Each row is a point on a tangle of strands that fork and nearly touch. The rows are in no order.
In the rows, 128 means zero.
Points whose rows are less than 113 apart are linked; no others are.
J57: [131 109 137 168 125 110 138 142 178  71 122  92  76 117 100 152  96 117
  80 154 101  85]
J56: [142 156 121 145 156 144  98 117  89 118  51 101 109  83 151 108  75 125
 117 157 170 137]
J728: [118 111 115 140 129 111  91 132 151 184 118 170  94 187  77 146 113 146
 120 169 118 100]
J979: [ 97 176 127 118 121 140 129 127 112 159 119  78  87 182 148  53 103 151
  91 127 161 132]
J807: [121 100 161 153 156 102 120 100 116 157 121 143 170 153 144  91 181 101
  86  96 110 164]
J885: [134 114 114 109 120 113 108 148 163 125  92 105  67 137 155 157 179 142
 155 110 144  82]
J58: [119 143 161 110 102 145 124 151 117 137 119 151  99 179 142 111  86  93
 141 157 104 146]
J789: [100  89 142 158 152 153 163 122 143  88  98  98 100 137 146 124 137  79
 110 105 156 147]
J162: [124 163 105 132 147 159 161 107 102 108 147 161 179  93 153 143 184  81
 182 104 116 132]
J85: [ 86 142 139  92 143 157 107  89  77 164  89 150 115 147 109 107  73 126
 116 154 161 126]
J594: [ 99 130  80 154 123 161 174 111 158  90 111 114 105 133 107 180 178 124
 112  95 170  71]
J741: [129 164 126 164  88 115  90 136 137 111 125 126  88 131 111 137  90 172
 131 162 124 108]
J642: [138 103 129 146 113 133 175 151 147 179 129 106 144 194 137  80 132 134
  75  84 128 157]
J803: [135 175 142 118  77 155 119 144 124 132 120  98  89 217 172  63  78 153
 117 153 130 130]
J187: [141 153 139  95  85  99 118 130 102 175 214 168 173 142 131 121  87 156
 136 161  89 133]
J273: [118  89 150  92 159  99 116 132 126 142  90 140  82 149 144 149 173 101
 161  97 128 109]
J316: [137 139 132 119 152 132 129 150 144  90 168 146 146 132 117 155 176  88
 147 137  97 118]
J491: [166 103 126  98 167 104 106 145 126  96 118 119 118  97 165 145 156 150
 191 149 142  97]
J217: [142 107 138 122 116 105 136 165 168 104  79 102  66 150 118 173 138 127
 112  88 119  85]
J646: [176 117 118 115 133  83  96 106  89 149 149 161 181  62 103 143 126 183
 106 119 119 124]
J701: [115 132  69 128 117 189 147 171 207  86 104 104 124 137 124 173 158 140
 148 103 131 138]
J823: [145 138 107 172 118 137  97 122 177  53 108  65  98 102 165 149 194 124
 118 132 106  81]
J189: [145 192 139 148  62 107 123 115  90 117 162 113 142  97 145  73 116 182
 116 111 139 132]
J336: [ 82 144 123 126  98 108 157  74  90 163 191 172 151  96  96 145 111 161
 174 111 155 123]
J83: [114 129 116 127 147 156 171 111  99 146 127 149 135 160 140 137 166 131
 152  95 159  97]
J212: [125 113 174  36 123  73 132 171 159 163 151 114 126 126 152 105 158 113
 121  99 123 167]
J730: [159 168 164 125  74 121 172 111  71 110 171 128 148 119 153  97 115 140
 148 109 155 118]
J256: [106 143  72 153  93 180 139 130 183  72 104 103  81 124 115 190 164 130
 160  89 139  97]
J831: [141 173  93 110 135 152 145 151 143  83 108 111 132 119  97 179 111 139
 116 104 105 110]
J597: [129  90 147 123 106  99 141 173 171 164 149 110 132 180 134  98 136 132
 100 121  73 156]
J975: [164  60 126 127 162 104  78 110 128 146 130 143 176  69 160 144 175 150
 166 152 164 134]
J218: [162 162 129 175 135 106 105 127 120  93 165  85 121 105 173  86 170 156
 124 135 129 104]
J332: [143 157  97 127 110 140 172 147 123 189 191 129 133 228 130  85 110 167
 116 138  86  99]
J536: [166 129  85 113 128 175 210 118 125 103 177 102 196  67 137 136 117 135
 114 101 147 133]
J157: [150 143 107 126  79  81 111 136 108 167 155 167 175  96  94 147 122 193
 132 107 122 118]
J84: [ 83 164 124 167  93  93 116 121 135 153 115 181 124 125  83 144 164 154
 130  81 120 137]
J888: [125 138 123 176  77 115  86 129 147 114  88 159  98  95  90 175  89 164
 138 135 145 141]
J987: [ 96 157  86 132  64 110  54 134 150 204 146 155  96 171 101 115 110 155
 147 183 143 127]
J512: [148 119 115 151 199 153 110 107  92 121  48 127 153 103 146 144 114 127
 120 150 158 110]
J907: [129 165 107 134  54 103  45 148 149 166 121 126  93 130 121 134 103 181
 135 165 128 137]
J828: [140 169 126 170 115 111 114 111 113 136 168  86 134 117 138  83 135 183
  89 130 157 112]
J894: [142 139 109  97 159 154 168 118 138  88 195 146 177  98 139 173 194  99
 182 107 122 112]
J790: [121 158 161  71 176 101 112 131  94 134  91 122 112 146 151 133 141  97
 132 105 117 122]
J652: [146  41 146 104 126 110 136 144 137 136 125 134 156  94  77 153  96 135
 108 135 131 153]
J810: [ 91 101 153  56 149  82 128 131 122 170 126 100 119 116 130  86 142 100
  82  94 150 178]
J163: [114 139 125 150 118  88  75 108 122 133  99 165 109 107  79 164 146 142
 138 122 136 137]
J499: [149 131 127 103 121 123 112 148 123 110 128 144 120  82 132 156 115 145
 175 130 140 113]
J148: [130 105 155 137 153 152 128 105  84 178 134 175 201 135 147  86 135  98
 115 109 122 164]
J234: [155 179 143 132 111 168 112 150 121 166 133 116 127 141 211  82 156 137
 164 114 108 154]
J933: [126 122 133 135 124 123 151 132 114 147 109 103 111 178 119  75 107 146
  51  95 147 131]
J936: [140 134 131 111 102 111 155 127 116 175 189 141 136 196 108 108  73 138
 123 149  99 121]
J294: [120  99 141 123 181 169 118 101  95 109  68 139 199  75 132 146 112  96
 145 125 141 149]
J558: [124 125 125 112 129 141 176 104  85 170 164 147 152 117 116 132 130 152
 164 113 143 133]
J816: [140 192 157 132  84 162 176 120  74 124 130 143 141 149 174  97  95 109
 180 117 144 148]
J455: [141 195 148  81 142 133 128 101  54 143 103 163 134 129 113 117  64 132
 128 140 144 118]
J454: [102 157 119 161 116 151 177 115 130 110 117 120  75 176 118 143 153 127
 150  99 169  91]
J734: [136 101 146 124 105 151 142 161 141 129  90 129  88 154 148 128  56 124
 136 153 151 165]
J365: [107 108 136 165 170 117 137  85 127 130 123 122 159 104 132 115 197  73
  76 111 127 130]
J663: [103 116 116 187 126 151 185 102 146  83 109 110 114 128  95 154 139  96
  69  98 153 116]
J797: [ 64 177 123 130 146 163 176  80  78 140 151 170 173 106 131 117 163  88
 167  87 123 151]
J550: [143 113  90 113 124 137 167 156 167  79  69  94  89 123  96 182 115 145
 104  99  96  91]
J513: [126 134 130 177 110 121 173 115 165  33 137  94  66 130 116 156 127 112
 125 132 116  82]
J107: [ 70 146 151  93 194 131 126 108 107 135 168 151 159  95 103 130 137  77
 130 158 123 149]
J74: [ 71 121 136 130 192 150 109 113 142 101 136 137 118 102 122 121 127  52
 147 175 133 166]
J205: [154 103  97  79 151 134 185 137 133  95 172 122 182  81 131 145 176 123
 126  91 152 124]
J931: [144 134 167 105 108  85 109 174 163 171 174 123 141 136 149  95 179 123
 117  96  91 163]
J943: [166 122 116 158 131 133  91 160 144  82 151 159 171 112 119 162 141 125
 129 172  88 132]
J947: [137 142  96 119  98  96 125 135 108 198 219 165 156 101 108 127 103 192
 131 130  70 112]
J263: [ 77 106 156  72 154 135  99 124 132 195 122 138 135 156 137  92 147  99
 120 115 144 185]
J959: [116 188 126 110 115 135 142 152 133  88 116 112 106  96  99 161 105 135
 172 122 137 138]
J89: [138 115 162 145 127 148 133 117  91 139 109 152 167 127 134 111  99 115
 109 137 141 163]
J777: [132  85 153 171 153 109 116 115 136  93 102 147 141  96  98 141 149  83
  77 119 112 138]
J200: [135 104 124 158 124  91 114 133 153 100 104 110 109 122  67 148 115 101
  52 121  90 115]
J76: [140 187 174 104  84 144 137 122  95 130 119 113 107 185 162  93  64 112
 146 125 134 140]
J129: [106 123 154 115 185 140  78  94  79 137  55 128 112  93 113 120  53 120
 111 149 152 142]
J825: [146 121 135 192 103  97  87 116 147  96 136  98 117 117 170 138 195 131
 143 137 118  99]
J188: [144  82  99 142 131 116  86  96 126 148 137 145 181  55 114 140 154 180
 131 130 151 132]
J224: [159  83 163 107 175 100  89 121 115 120 119 122 159  96 190 112 193 129
 168 135 141 121]
J31: [ 85 122  97 146 122 148 178 130 194  57 151  53  53 146 117 127 128 127
 114 124 126 104]
J519: [130 158 150 107 143 114 116 134 112 132 124  96 129 137 183  87 155 113
 151 106 134 141]
J890: [152 151 113 115  89 129 135 155 136 169 137  99 100 224 158  51 126 168
 120 134  98 104]
J660: [150  58 175 109 147  90 109 125 128 116  89 143 132 115 111 146  70 118
  81 153 104 126]
J28: [139 107 111 129 147 131  97 165 164 117 159 154 142 127  87 164 106  96
 133 201  58 149]
J172: [133  68 117 132 130 129 132 158 152 162  97 120 118 129 111 151  88 139
 141 142 146 153]
J850: [101  57 148 106 155 125  89 106 100 120  71 135  93 110 114 149  69 104
 114 164 133 115]
J618: [ 85 138 128 148 172 172 135 137 157 100 109  94 103  91 149 103 149  61
 116 135 158 168]
J141: [185 102 110 187 117 159 129 148 122 111 138 101 143 150 182  94 136 158
 147 138 123 126]
J42: [132 125  89 107 155 123 104 149 153 166 139 169 136 169  73 174 145 150
 118 160  82 104]
J223: [ 93 125 126 108  78 105  69 131 150 198 111 142  60 196 110 134  83 119
 122 173 143 109]
J923: [ 59 168 153 116 172 139 142  89 101 129 145 183 155 126 118 100 161  54
 149 130 101 172]
J619: [149  77 189 107 136 105 104 119  91 123 105 151 150 120 138 109  83 106
 129 138 110 157]
J380: [ 95 105 106 129 112 154 168 172 213  78 112  75  80 143 124 142 131 117
 120 104 123 147]
J321: [185  84 110 140 130 165 195 113 135  94 176 109 177  91 139 131 121 148
 146 140 170 121]
J434: [125 115  92 132 169 132 101 127 134 153 156 183 169 130  62 158 108 129
 136 189  97 146]
J108: [189 104  91 151 139 157 174 130 129  90 154  94 144 111 176 132 112 159
 151 155 130  89]

A fork is a point with three links. Follow the links from the first point to the second and name the forks in between, in order.
J789, J907: J894
J56, J931: J129, J660, J76, J803
J730, J294: J76, J660, J129
J74, J58: J594, J660
J42, J83: J894, J594
J212, J947: J803

Follow the links from the first point to the second, and from the first to the third. Name the last point that the two ways share.
J550, J810, J365: J803
J365, J642, J273: J803
J734, J336, J434: J594
J825, J931, J513: J76
J923, J558, J31: J594
J959, J513, J455: J660
J728, J619, J108: J894
J380, J597, J218: J76
